A landscape with many valleys, sampled at points; each row gives a point and its height.
From any point a ball takes the steepest step (drop divided by distance) to one of its 2 nearest points. It stops when none of these is lower. Distance is the straight distance between rows; heights are no part of it.
(700) h=448: 95 112 134 129 68 154 130 145 105 143 154 123 109 121 157 133 91 115 138
 135 93 85 149 112 135 162 85 137
(87) h=591: 136 126 95 140 158 134 128 169 130 133 132 130 145 89 108 125 141 140
 140 129 126 120 121 157 118 125 198 80
(335) h=491: 151 126 130 153 160 132 80 155 119 106 114 131 125 140 95 121 154 135
 144 109 142 97 141 143 99 83 182 85
(2028) h=440: 121 107 150 123 113 133 75 164 110 130 127 123 122 134 95 128 125 144
 157 119 125 89 130 111 143 93 158 104
(923) h=400: 118 117 150 123 120 92 136 133 116 131 118 166 116 193 96 152 95 128 151
 116 144 129 129 129 159 99 128 138
(1021) h=426: 122 108 124 126 89 179 114 158 117 121 139 87 108 73 163 118 134 125 135
 138 102 77 156 109 101 145 109 108
(680) h=327: 156 139 170 148 115 149 92 97 150 104 124 105 85 139 154 130 141 132 127
 120 142 108 151 102 108 108 117 138
(1970) h=544: 144 141 138 143 158 132 77 114 134 121 117 114 123 125 92 109 175 160
 130 119 149 127 121 110 132 84 153 100
(964) h=359: 130 128 166 126 97 155 65 114 123 146 144 110 133 112 96 130 125 145 128
 118 139 109 122 106 134 113 171 109
(326) h=154: 118 113 108 113 124 130 152 137 125 153 144 143 166 97 139 147 87 117
 111 136 116 140 101 147 129 164 160 119
(1305) h=146: 120 112 131 127 100 149 124 113 115 147 155 147 147 126 144 149 87 107
 106 126 130 115 129 146 99 158 136 125
(1655) h=603: 101 124 125 110 96 132 155 114 129 136 148 124 143 121 166 133 104 104
 113 142 110 150 115 104 135 165 69 156
(1291) h=637: 126 138 110 109 119 152 154 87 149 123 136 129 143 112 183 124 133 104
 94 135 124 154 116 125 97 169 82 151
(1719) h=351: 115 107 77 108 138 140 178 166 116 123 122 125 143 93 181 121 100 115
 126 163 87 127 110 141 129 169 102 120
(928) h=589: 88 114 131 111 90 115 162 127 114 146 150 139 138 135 145 143 80 111 125
 138 107 138 117 112 145 160 72 149
(1061) h=477: 105 108 123 125 97 125 150 109 105 145 151 171 136 164 135 156 59 110
 110 123 135 122 130 147 111 154 103 123
(2112) h=343: 119 111 170 120 108 106 102 127 112 146 123 152 128 186 88 155 108 132
 149 112 152 119 122 114 164 89 134 137
(435) h=323: 105 130 145 112 100 114 137 122 130 146 143 120 147 120 116 137 109 122
 127 134 113 151 110 101 167 133 113 148
(1183) h=632: 126 120 111 136 134 130 134 157 119 92 119 132 99 154 176 116 136 121
 129 139 118 96 154 145 85 129 96 127
(1598) h=430: 125 155 130 113 135 134 116 91 143 122 128 90 138 104 110 106 163 149
 120 138 120 158 109 91 145 114 121 128
(1472) h=326: 112 103 101 111 119 146 131 175 111 146 141 131 151 76 122 137 93 127
 136 140 95 109 118 142 137 156 178 95
(1077) h=322: 131 137 114 116 134 131 141 114 139 142 143 123 163 84 115 136 120 134
 109 139 127 160 105 131 132 139 167 116
(1650) h=614: 152 155 104 124 167 120 158 106 143 124 121 131 149 102 132 119 149 127
 106 133 130 179 123 142 121 145 144 132
(1116) h=324: 115 132 115 119 139 112 159 152 133 137 125 122 135 115 124 131 124 128
 139 136 116 145 115 138 158 133 141 133
(1747) h=196: 121 105 110 122 113 128 136 133 115 158 146 162 162 115 119 162 77 114
 113 131 121 121 119 152 118 154 169 111
(1331) h=626: 127 123 133 142 97 172 127 101 138 143 152 132 119 116 194 141 98 108
 104 129 134 110 148 133 96 154 93 141
(254) h=658: 134 135 124 127 118 157 118 147 147 100 115 73 90 95 164 104 177 133 146
 143 113 94 156 90 100 127 81 112
(762) h=409: 145 131 150 136 125 148 77 106 133 127 134 113 134 117 107 127 142 135
 117 113 145 114 131 129 96 114 176 103
(17) h=405: 139 140 139 131 124 136 115 115 140 101 124 103 110 135 148 116 156 126
 125 128 130 126 140 113 106 130 104 137
(521) h=438: 112 110 139 123 88 161 105 156 109 130 143 95 117 94 139 122 122 127 141
 133 102 85 143 104 123 143 126 117
(1169) h=436: 105 116 144 122 105 92 148 125 110 135 137 166 120 188 110 154 79 113
 141 120 136 134 134 127 154 119 104 136
(588) h=280: 110 122 108 109 113 149 129 150 129 136 148 92 151 60 116 116 120 134
 125 148 90 124 116 105 140 143 141 104
(683) h=181: 125 116 152 134 152 113 89 154 116 120 98 124 101 156 95 114 157 153 155
 120 137 115 129 106 171 70 129 126
(805) h=157: 121 111 141 129 114 134 97 179 108 102 111 86 80 130 139 109 148 137 165
 134 111 68 152 103 124 107 101 109
(379) h=403: 142 124 108 147 181 118 125 174 124 117 90 115 105 125 94 94 176 147 164
 126 136 111 138 132 160 82 142 104
(1226) h=607: 130 123 99 134 163 124 132 184 125 123 113 111 124 105 110 114 148 135
 153 133 115 112 129 140 137 110 161 94
(316) h=459: 102 112 134 116 101 98 154 120 111 141 145 171 124 174 126 160 65 116
 127 124 133 126 139 140 132 141 106 125
(1600) h=373: 131 137 127 123 135 125 126 132 127 112 122 107 128 116 132 118 144 126
 127 130 115 131 126 119 116 123 121 123
(734) h=651: 130 143 120 117 117 158 131 127 154 104 119 84 99 99 174 105 172 129 126
 142 118 118 144 92 102 139 78 132
(1288) h=201: 145 141 118 144 166 121 132 134 140 147 119 132 142 128 87 112 151 153
 141 117 150 156 110 148 159 110 182 121
(104) h=329: 121 134 150 118 116 138 97 120 128 126 127 89 122 113 117 111 145 142
 130 123 126 123 122 90 139 114 124 124
(658) h=460: 148 142 169 142 116 114 109 59 148 130 133 141 129 165 113 147 129 124
 108 99 168 153 127 125 107 119 132 151
(641) h=493: 148 133 129 156 165 112 100 144 129 126 111 153 126 155 88 130 141 140
 148 114 147 123 130 154 130 84 181 116
(2080) h=320: 179 150 72 154 207 113 148 153 135 112 105 131 121 112 119 105 175 128
 116 124 152 139 154 174 106 135 144 117
(1089) h=645: 149 142 123 133 142 137 124 100 145 108 130 132 137 122 138 127 155 122
 95 121 134 145 132 136 82 138 138 127
(493) h=621: 122 126 127 130 104 154 137 107 134 122 141 130 122 133 183 135 118 107
 106 129 130 120 139 132 90 157 89 144
(1152) h=577: 97 112 117 108 107 105 175 127 115 156 145 148 151 131 139 151 68 109
 125 139 111 150 107 126 160 165 95 137
(1489) h=628: 117 136 129 123 102 155 147 95 149 122 139 121 127 125 186 130 129 107
 106 133 129 141 130 110 107 161 72 154
(1016) h=261: 115 137 102 108 137 128 162 140 136 129 130 102 143 75 131 112 139 137
 122 150 105 153 107 115 145 147 133 122
(2005) h=425: 137 139 136 132 145 80 167 101 136 129 118 157 132 162 114 140 123 123
 124 118 145 169 125 139 145 124 111 165
(1920) h=391: 119 134 138 117 107 114 147 90 136 154 155 144 163 122 124 152 94 110 98
 128 129 163 107 119 127 151 126 141
(1949) h=382: 117 142 156 113 120 111 129 105 133 128 126 107 128 144 121 122 137 130
 126 126 131 152 116 97 163 117 97 154
(282) h=464: 135 118 125 133 137 92 148 136 129 141 122 170 131 162 104 151 109 127
 150 117 146 138 120 167 144 118 166 130
(1933) h=389: 138 156 140 127 130 125 123 68 151 141 143 139 163 121 95 134 130 133 97
 116 143 174 106 121 130 124 159 139
(1362) h=646: 140 134 101 118 139 153 163 81 150 119 133 147 160 117 182 126 126 103
 84 139 133 158 111 142 78 170 98 149
(1847) h=471: 128 129 75 125 163 134 165 173 127 129 117 97 138 62 132 110 159 136 139
 146 111 131 120 150 133 143 156 82
(1316) h=188: 111 101 138 133 84 146 116 124 95 160 155 156 135 142 129 156 77 113 119
 123 125 88 149 147 108 153 141 109
(71) h=290: 168 160 85 149 198 114 137 138 142 122 109 123 127 110 101 97 180 142
 130 121 147 144 142 158 135 123 154 116
(1374) h=536: 151 137 141 146 145 113 100 107 137 129 129 162 148 155 88 150 126 125
 117 108 155 132 125 163 98 108 197 113
(92) h=496: 148 149 170 142 121 99 117 70 137 115 122 143 115 185 117 138 138 124
 124 105 164 152 132 122 119 111 100 165
(320) h=472: 145 120 123 149 159 120 96 171 112 98 107 132 106 148 115 125 149 129
 148 118 132 86 150 148 94 97 158 97
(34) h=424: 137 149 160 127 111 123 110 62 148 136 144 127 147 137 106 137 128 129
 103 110 150 164 111 109 125 130 133 147
(1276) h=378: 131 140 154 124 134 133 91 98 133 125 120 99 123 127 110 109 163 152 127
 124 138 141 115 92 149 102 125 129
(325) h=368: 143 136 106 144 172 106 147 158 127 108 113 135 116 129 126 119 148 127
 143 129 123 129 139 153 125 117 142 124
(2071) h=554: 166 145 127 153 166 113 111 109 136 118 124 163 137 147 106 143 141 128
 109 111 152 135 139 164 83 115 170 125
(598) h=557: 121 119 130 126 139 110 127 158 121 121 117 131 123 141 111 132 122 127
 149 128 121 117 130 139 144 101 150 122
(629) h=307: 117 111 114 113 115 144 122 159 119 133 142 122 148 81 121 133 104 124
 124 140 100 112 124 129 126 151 151 109
(607) h=156: 112 111 139 124 105 116 112 155 106 120 136 132 111 161 124 140 102 124
 140 127 117 86 150 136 127 117 121 122
(775) h=417: 113 134 119 97 111 148 146 121 136 123 143 86 138 78 153 112 141 121 116
 150 99 152 118 91 135 155 89 137
(263) h=289: 103 133 131 105 109 130 137 127 132 144 147 109 157 90 111 129 110 129
 126 140 105 144 112 102 162 140 132 133
(548) h=256: 106 136 122 100 108 147 129 128 126 141 145 84 151 62 108 108 127 141
 127 151 97 141 111 91 156 137 134 115
(1995) h=283: 110 112 163 118 88 111 106 128 108 148 136 142 121 175 102 147 97 127
 150 119 136 108 131 113 160 110 124 136
(847) h=462: 143 139 71 134 171 131 156 171 129 119 102 92 127 72 123 97 177 137 144
 147 111 117 135 128 132 121 143 77
(1785) h=390: 152 128 155 148 115 165 67 121 126 125 136 99 114 114 121 131 134 137
 127 111 144 88 146 120 96 108 174 97
(1329) h=468: 136 123 131 148 164 119 112 158 129 133 107 141 124 150 85 120 145 148
 160 117 143 127 119 138 160 83 175 114
(595) h=660: 148 121 126 143 128 140 122 84 132 134 146 162 157 130 138 154 112 107
 80 118 151 137 123 166 64 146 161 121
(1043) h=584: 143 167 97 121 176 104 178 118 146 137 113 113 126 117 111 94 171 137
 123 135 140 182 117 143 175 144 117 155
(861) h=622: 117 123 128 141 106 142 134 138 130 98 130 131 87 157 190 123 119 127
 124 138 126 89 161 139 99 132 71 139
(783) h=302: 125 122 147 128 138 127 90 152 116 116 110 98 112 132 107 107 159 146
 149 127 130 109 126 101 146 84 131 108
(119) h=602: 140 137 134 152 122 133 146 98 146 99 123 159 102 185 191 129 131 123
 107 122 150 113 158 148 79 135 71 153
(1023) h=656: 151 144 94 120 154 135 166 100 143 107 115 150 145 127 178 121 140 109
 94 145 129 165 123 144 89 165 85 156
(950) h=529: 140 142 159 141 119 95 131 98 130 106 123 145 106 189 133 136 134 124
 126 115 148 137 140 131 114 117 84 159
(1415) h=318: 104 126 142 109 89 148 119 111 121 157 157 112 161 88 110 132 99 121 117
 132 106 136 116 103 139 156 138 132
(1399) h=437: 124 120 139 129 132 92 142 139 124 143 112 161 122 171 90 142 112 138
 159 115 145 140 117 146 170 103 147 140
(695) h=435: 117 133 153 115 134 96 136 120 130 132 107 124 120 156 109 122 133 135
 145 122 128 156 114 101 189 97 96 159
(1063) h=467: 144 155 129 130 144 113 136 88 142 109 122 131 136 139 130 124 154 127
 106 124 134 169 128 123 116 131 106 158
(1624) h=187: 145 143 164 154 105 144 115 78 155 121 140 132 96 155 162 147 121 117
 113 119 153 122 151 118 103 123 102 156
(267) h=566: 122 152 101 115 157 103 193 129 141 142 121 114 133 113 123 102 156 137
 126 131 129 186 111 143 176 155 113 159
(1571) h=601: 153 169 101 129 176 114 169 102 153 135 115 123 139 105 119 108 165 139
 108 128 139 189 121 145 142 147 134 146
(1980) h=228: 114 104 141 124 89 130 110 130 102 161 154 171 140 155 99 166 75 113 132
 120 132 96 142 142 124 134 166 110
(132) h=528: 109 120 114 125 147 124 137 178 124 138 112 102 118 107 100 107 142 146
 169 139 112 123 113 117 187 107 148 108
(73) h=432: 90 110 131 109 79 134 135 152 99 140 146 117 127 109 137 131 92 113 139
 135 88 105 127 97 157 159 90 137
(111) h=231: 132 143 158 145 96 142 130 95 153 115 131 127 82 159 178 135 119 118 120
 125 138 113 157 104 118 125 67 159
(706) h=357: 130 146 131 128 134 127 124 93 153 148 145 138 164 105 92 136 124 140
 110 128 140 165 101 130 140 122 184 121
(321) h=572: 171 146 122 149 167 106 116 115 126 100 120 157 123 163 122 136 154 124
 109 115 148 133 147 163 84 118 139 138
(927) h=387: 124 130 143 119 126 97 152 108 133 133 128 151 141 153 109 146 114 119
 127 128 134 156 116 134 146 122 128 146
(1880) h=227: 119 114 121 121 117 113 135 139 124 156 143 165 154 125 106 161 85 120
 133 130 131 129 118 150 136 136 176 113
(542) h=399: 122 124 113 118 124 145 129 144 127 112 133 100 128 94 151 119 144 125
 119 144 109 117 135 116 102 144 117 115
(411) h=416: 123 133 139 127 108 115 150 73 137 138 148 153 152 146 136 151 103 103
 94 121 145 164 114 127 113 147 108 148
(850) h=431: 139 141 160 133 154 106 98 104 132 121 111 138 123 165 101 118 160 152
 129 112 148 149 122 121 148 84 125 146
(988) h=215: 120 147 113 106 138 136 142 113 140 143 137 95 146 70 105 108 139 147
 127 154 113 160 99 104 161 130 143 112
(2023) h=463: 96 113 133 130 78 147 143 130 113 137 148 136 106 148 167 137 84 119 126
 128 112 97 146 120 132 159 65 142
(2162) h=476: 96 108 126 129 85 157 155 115 115 151 147 149 126 152 172 142 68 114 117
 126 116 105 143 138 115 167 69 133
(1238) h=533: 108 123 113 117 141 88 191 148 135 142 110 137 122 155 111 117 139 128
 158 122 141 164 108 154 192 142 120 161
(902) h=39: 130 115 101 112 129 153 154 112 130 143 143 127 176 80 164 134 105 108
 90 143 109 150 103 137 101 169 131 123
(1538) h=414: 94 113 123 107 90 146 140 141 111 145 151 110 145 89 142 125 103 115 122
 142 87 125 119 102 141 166 100 135
(156) h=328: 123 113 85 120 143 127 163 160 112 117 123 133 140 111 168 130 109 118
 125 147 99 118 121 153 121 151 119 120
(207) h=512: 111 125 128 119 143 93 166 141 132 152 105 130 120 155 94 115 142 141
 160 120 146 166 105 133 208 118 127 161
(186) h=663: 150 125 107 138 145 128 163 88 132 120 129 178 156 150 157 147 100 106
 87 126 146 148 117 168 76 155 123 138
(1322) h=564: 105 106 103 113 122 105 181 142 113 155 136 157 147 125 146 149 73 121
 132 144 111 137 108 153 151 164 121 127
(1531) h=429: 150 160 139 131 148 109 127 84 147 125 126 139 144 136 105 128 148 133
 108 120 143 170 121 129 122 118 142 145
(63) h=433: 147 151 143 138 133 120 120 95 142 102 119 121 107 149 144 118 163 129
 120 118 142 143 142 117 107 124 101 152
(1528) h=76: 107 109 138 122 119 120 102 187 94 105 110 98 89 145 130 116 128 130 171
 131 101 72 147 107 141 99 103 115
(354) h=142: 134 138 155 143 92 141 117 73 153 139 150 129 121 139 156 146 117 112
 101 118 153 143 131 125 99 141 112 147
(1008) h=342: 106 120 145 110 91 143 112 119 127 169 154 129 165 102 90 139 97 131 127
 127 116 137 110 112 157 137 161 125
(1260) h=269: 153 147 116 148 173 114 126 115 147 144 122 140 130 135 77 109 166 159
 139 117 159 166 109 141 175 101 164 134
(1214) h=449: 131 143 129 123 134 114 166 84 144 125 134 148 151 133 147 143 124 112
 95 130 130 178 114 126 122 154 101 162
(1006) h=677: 141 150 103 116 148 144 151 122 143 92 110 125 115 116 179 103 174 118
 109 144 122 145 143 121 83 147 74 140
(2037) h=604: 157 143 110 141 160 106 151 107 135 92 114 162 114 179 166 123 150 120
 102 126 139 136 154 152 80 136 69 166
(1428) h=631: 119 119 135 136 82 180 123 120 125 140 151 127 112 100 179 133 104 113
 120 135 116 100 151 127 109 154 95 134
(976) h=532: 132 128 104 127 154 87 196 122 129 139 118 165 143 147 136 140 118 124
 125 121 143 167 110 178 143 160 123 144
(1319) h=627: 144 136 104 125 153 133 156 109 137 121 126 137 154 105 150 131 131 118
 93 140 120 164 112 141 102 153 134 136
(2003) h=273: 123 140 171 138 92 130 120 95 148 120 131 112 91 160 161 134 117 123 135
 125 137 123 142 94 143 127 75 166
(1281) h=434: 129 115 137 134 138 125 103 149 133 149 122 138 137 138 77 134 122 151
 149 123 138 133 108 132 158 89 186 111
(1896) h=488: 112 107 123 134 96 148 146 107 111 142 150 159 133 162 166 146 70 110
 104 119 133 107 147 156 93 158 92 126
(872) h=143: 143 140 179 143 86 151 85 70 142 155 145 117 122 130 124 149 110 126 115
 109 156 125 136 108 128 122 145 138
(1664) h=345: 106 105 102 110 122 120 148 183 119 158 134 131 144 96 121 138 101 131
 156 134 107 124 113 145 155 152 172 104
(1774) h=353: 150 132 162 148 104 172 87 114 141 114 128 97 84 112 154 129 135 127 130
 123 130 88 160 100 106 108 120 129
(1111) h=551: 111 134 103 111 147 93 205 138 134 146 119 128 138 130 121 113 142 127
 138 128 132 177 102 156 175 162 120 160
(264) h=489: 101 113 148 110 103 139 90 155 111 149 131 114 136 118 88 124 117 148
 155 132 112 112 115 91 182 104 145 117
(1113) h=371: 150 126 164 148 101 159 77 124 129 123 131 103 98 118 134 131 125 133
 134 118 136 87 151 115 106 109 143 117
(1790) h=478: 147 150 118 123 156 100 178 95 140 125 120 154 140 137 141 135 134 116
 100 128 139 182 121 140 130 154 106 166
(737) h=165: 109 108 152 120 125 112 102 173 100 115 107 115 95 165 118 118 129 136
 167 127 119 90 138 112 160 87 107 127
(1080) h=466: 129 129 175 129 130 95 101 104 123 125 110 143 116 185 98 133 140 140
 141 104 157 141 121 109 157 84 114 156
(1775) h=427: 137 130 128 146 159 98 123 151 116 95 109 152 103 177 122 127 137 127
 139 121 132 106 150 159 102 102 132 133
(152) h=682: 152 156 104 130 153 142 131 125 150 88 106 112 96 116 171 101 192 122
 118 134 130 129 157 111 74 139 77 137
(503) h=516: 145 129 145 143 145 108 107 127 128 124 119 164 132 165 90 143 128 131
 133 111 153 128 126 151 117 95 172 121
(2152) h=623: 141 138 121 140 144 119 142 116 133 97 123 151 117 161 159 130 145 121
 107 129 129 131 142 147 84 135 99 149
(739) h=358: 129 118 125 140 165 125 92 170 111 112 96 102 104 125 101 99 171 149 158
 125 128 97 132 107 147 72 130 92
(1778) h=360: 114 125 146 116 93 123 129 107 123 142 150 131 147 136 116 148 100 110
 114 125 128 138 120 113 134 145 121 136
(1264) h=415: 123 105 106 120 111 172 125 160 121 115 133 96 122 82 167 114 139 122
 126 144 104 92 136 118 91 151 107 111
(1339) h=508: 154 142 101 131 171 87 187 114 138 128 116 161 131 145 136 134 139 126
 114 122 152 178 124 171 133 156 111 168
(1809) h=445: 120 151 126 106 120 140 134 101 141 121 129 85 135 93 128 100 152 140
 119 148 110 162 114 82 147 135 102 138
(681) h=654: 149 131 112 131 137 142 152 70 142 128 135 159 166 126 162 142 117 104
 78 129 144 159 112 152 74 165 118 143
(1722) h=515: 150 130 138 151 167 131 73 142 124 115 109 127 123 136 89 112 169 150
 144 114 145 111 127 126 126 68 165 91
(1187) h=330: 122 118 144 119 105 161 73 141 117 144 137 106 143 92 91 122 128 144 137
 125 125 95 128 108 133 113 173 93
(576) h=221: 103 107 152 118 91 121 98 155 101 137 134 131 119 157 107 138 102 126
 158 124 119 86 136 115 152 115 126 129
(1752) h=367: 116 127 146 114 107 133 103 115 133 163 140 125 155 115 80 140 105 140
 138 127 128 145 103 106 167 114 168 126
(583) h=480: 119 135 141 126 154 97 148 132 135 141 102 126 110 147 96 108 153 148
 150 123 139 157 110 122 207 98 111 160
(1578) h=401: 119 125 145 124 126 123 111 124 136 160 126 139 150 136 77 136 118 150
 142 124 141 149 100 117 169 97 173 122
(875) h=673: 160 163 116 141 152 147 109 117 154 90 95 94 94 111 150 94 201 140 129
 127 137 123 164 97 86 120 90 118
(1487) h=344: 158 141 89 147 193 112 146 166 128 104 105 138 120 119 129 113 164 132
 128 126 128 125 147 166 107 125 143 117
(448) h=539: 126 126 149 132 125 117 103 134 124 127 125 137 131 152 104 139 129 127
 138 119 137 114 128 132 126 103 158 119
(1782) h=641: 142 127 105 137 152 131 131 152 121 90 116 130 112 131 158 116 150 120
 122 137 121 108 149 143 77 128 116 120
(612) h=668: 141 147 99 117 149 137 157 112 142 104 115 125 136 111 171 111 159 116
 100 142 115 166 126 121 97 156 85 147
(2140) h=101: 119 115 96 108 131 142 161 142 128 139 136 125 159 80 156 130 105 121
 110 148 102 141 105 137 128 167 135 117
(1938) h=667: 142 111 115 135 122 143 141 84 123 136 141 168 158 149 154 151 81 103 86
 125 151 133 123 172 68 156 132 126
(2158) h=100: 123 103 104 124 115 157 138 116 118 150 151 142 169 99 152 143 81 104 98
 137 112 125 119 152 92 174 136 123
(1893) h=297: 112 98 89 121 141 115 159 185 105 127 125 136 128 118 149 138 101 126
 141 141 102 104 122 163 136 147 145 110
(1642) h=83: 123 118 134 141 122 116 117 150 105 103 129 134 100 167 141 135 119 125
 135 124 129 85 153 146 100 117 116 121
(930) h=583: 133 117 115 132 143 133 105 169 121 123 127 130 136 111 104 131 125 130
 142 128 119 103 129 149 114 109 186 87
(966) h=257: 159 142 97 150 182 118 139 151 138 130 115 133 131 121 91 105 170 144
 143 115 153 144 128 167 144 119 174 115
(2056) h=666: 149 149 128 144 139 155 112 129 159 94 101 87 80 108 169 106 188 136 138
 131 134 100 164 94 88 119 90 115
(1837) h=352: 103 108 105 109 121 107 161 172 119 146 131 132 133 114 127 137 98 126
 154 136 108 131 111 141 166 143 144 126
(723) h=266: 113 109 125 117 109 128 116 158 121 160 137 141 152 118 91 148 93 133
 149 132 123 116 115 131 152 127 188 110
(672) h=643: 120 124 128 117 95 169 131 137 141 114 133 81 97 84 181 110 151 120 136
 144 105 106 145 86 115 147 66 135
(2097) h=294: 124 136 110 117 144 124 148 139 138 130 133 121 144 91 122 126 130 133
 125 139 116 151 110 136 137 139 151 119
(746) h=599: 142 128 91 136 167 129 136 164 123 115 116 121 135 93 128 122 151 133
 133 134 118 122 136 149 102 126 167 88
(517) h=619: 117 134 120 113 123 122 175 115 132 118 129 126 137 122 164 125 129 111
 107 145 112 163 117 108 134 154 74 159
(1032) h=162: 140 125 154 146 123 119 92 138 116 106 125 128 98 169 132 132 131 128
 142 119 141 86 149 137 103 109 136 124
(1934) h=397: 130 127 117 140 156 100 143 160 116 101 108 143 103 155 134 123 136 124
 141 129 116 114 142 149 122 114 121 133
(931) h=484: 102 101 121 115 118 118 113 194 98 137 124 130 109 140 107 133 101 130
 174 132 98 86 136 129 160 107 146 111
(1573) h=581: 133 143 126 125 136 155 84 99 137 137 138 94 145 84 89 109 157 159 123
 136 135 130 101 104 133 104 167 89
(109) h=279: 127 125 167 130 105 143 86 131 125 125 121 89 106 125 126 117 137 144
 145 125 131 103 134 92 146 113 116 125
(1405) h=276: 144 139 170 139 114 138 83 95 138 119 125 107 113 142 124 131 144 137
 129 113 151 120 128 110 118 111 132 133
(2067) h=590: 166 134 100 145 176 117 139 125 130 99 113 163 128 145 145 131 145 119
 106 125 133 132 144 171 68 136 130 132
(1419) h=374: 109 111 89 101 124 149 161 155 120 124 134 109 147 79 172 118 115 111
 115 160 84 133 117 115 131 166 88 129
(77) h=558: 143 148 156 149 122 105 132 100 141 92 119 141 83 196 160 125 144 129
 130 120 147 122 154 124 107 117 65 170
(989) h=87: 133 137 171 140 83 148 105 75 145 147 154 112 120 128 139 144 107 116
 115 115 141 134 133 103 128 136 115 154
(975) h=232: 114 100 112 123 110 131 124 157 104 142 144 161 142 135 122 155 81 118
 123 133 114 97 133 159 109 139 164 106
(410) h=638: 141 125 99 126 144 146 145 122 130 112 128 137 145 113 166 126 131 110
 95 134 121 133 124 145 82 155 125 125
(1753) h=571: 128 111 115 137 148 113 117 185 116 121 114 140 111 142 106 129 125 129
 161 124 120 98 133 154 130 101 173 100
(23) h=404: 120 127 173 123 114 105 101 105 127 142 123 144 136 170 93 142 122 141
 138 111 154 143 112 110 161 93 135 144
(793) h=511: 109 118 129 111 128 127 116 166 124 142 119 110 131 115 95 123 126 149
 158 129 110 124 114 109 173 98 148 115
(608) h=325: 115 137 167 123 94 122 128 99 136 121 130 104 108 155 146 126 134 124
 132 122 127 142 122 85 154 128 69 163
(1795) h=634: 145 129 118 136 138 137 135 107 135 108 128 145 135 142 165 134 136 114
 97 130 137 135 135 149 72 149 115 134
(1272) h=469: 102 113 161 114 81 150 86 142 103 156 141 118 138 113 95 126 110 137 150
 122 111 97 128 96 166 127 147 124
(2062) h=451: 106 112 158 124 73 160 101 138 104 149 143 103 126 93 123 123 108 123
 146 127 105 92 138 99 145 143 129 123
(371) h=209: 151 144 173 144 109 150 70 70 144 136 136 111 125 132 116 136 137 145
 111 105 161 131 129 112 117 111 165 124
(240) h=428: 139 129 98 147 182 118 129 156 131 136 102 112 116 111 86 90 179 153 155
 130 146 125 128 138 165 95 158 100
(1930) h=406: 125 113 169 128 107 140 66 137 111 145 129 120 122 143 97 138 121 146
 146 116 142 97 129 113 146 104 158 115
(688) h=447: 138 138 91 134 178 121 146 164 128 123 102 92 121 89 101 87 179 148 153
 137 128 127 129 127 160 108 143 96
(627) h=636: 113 125 128 124 91 170 128 125 134 130 146 98 113 87 177 121 128 113 123
 138 115 110 140 104 114 157 93 139
(420) h=267: 109 97 99 121 121 116 139 175 101 133 132 155 124 139 135 146 79 126 142
 134 104 93 131 160 135 140 143 104
(660) h=550: 120 119 106 121 134 97 175 129 128 148 132 157 145 127 134 147 100 122
 128 129 136 153 107 157 142 155 138 132
(559) h=346: 134 145 138 137 164 118 114 107 136 139 115 133 132 141 86 115 160 157
 130 120 149 161 110 121 171 86 147 138
(730) h=2: 115 110 144 130 150 105 106 174 110 114 93 122 89 164 104 114 146 142
 166 124 121 109 132 116 176 74 119 132
(185) h=653: 148 137 129 135 132 141 119 91 140 125 140 139 152 120 134 141 134 114
 90 118 143 146 126 147 80 141 159 124
(2165) h=568: 137 138 133 130 144 139 94 113 133 128 128 113 145 109 91 113 149 151
 127 126 135 132 112 116 134 97 167 98
(819) h=453: 145 120 117 159 172 103 114 173 113 99 104 154 103 166 114 126 140 130
 149 116 131 91 154 171 103 92 157 109
(113) h=225: 131 124 152 131 110 144 96 146 123 109 118 78 92 115 138 113 147 141 152
 129 121 91 142 95 129 109 104 115
(883) h=465: 113 106 129 120 122 137 92 186 105 134 127 113 120 115 100 126 119 133
 164 130 106 84 133 119 143 102 157 97
(1186) h=299: 121 121 129 122 116 148 93 149 123 149 141 126 155 104 85 134 116 142
 141 131 124 113 113 125 143 109 189 98
(1549) h=259: 114 103 134 127 95 132 99 149 106 148 147 154 139 141 99 155 97 118 140
 123 125 88 142 141 118 124 174 105
(1581) h=356: 115 137 141 116 121 100 147 115 139 144 131 130 145 132 105 140 109 128
 134 126 125 156 105 118 164 123 128 145
(43) h=612: 125 128 129 141 111 138 145 114 134 111 136 143 105 161 187 133 116 113
 113 132 139 108 149 139 94 141 77 145
(483) h=585: 148 150 130 154 145 107 143 110 139 87 118 159 96 195 168 122 149 126
 117 119 153 125 165 151 85 130 67 170
(748) h=398: 99 121 114 98 99 152 150 141 123 130 148 94 143 75 159 116 117 119 121
 149 88 134 121 93 139 167 82 139

For each start below, name the point where the ball stops.
(132) | (1600)
(1573) | (1288)
(87) | (263)
(1152) | (263)
(1226) | (263)
(410) | (989)
(1938) | (483)
(2165) | (1288)
(2067) | (263)
(583) | (989)
(1847) | (730)
(1785) | (989)
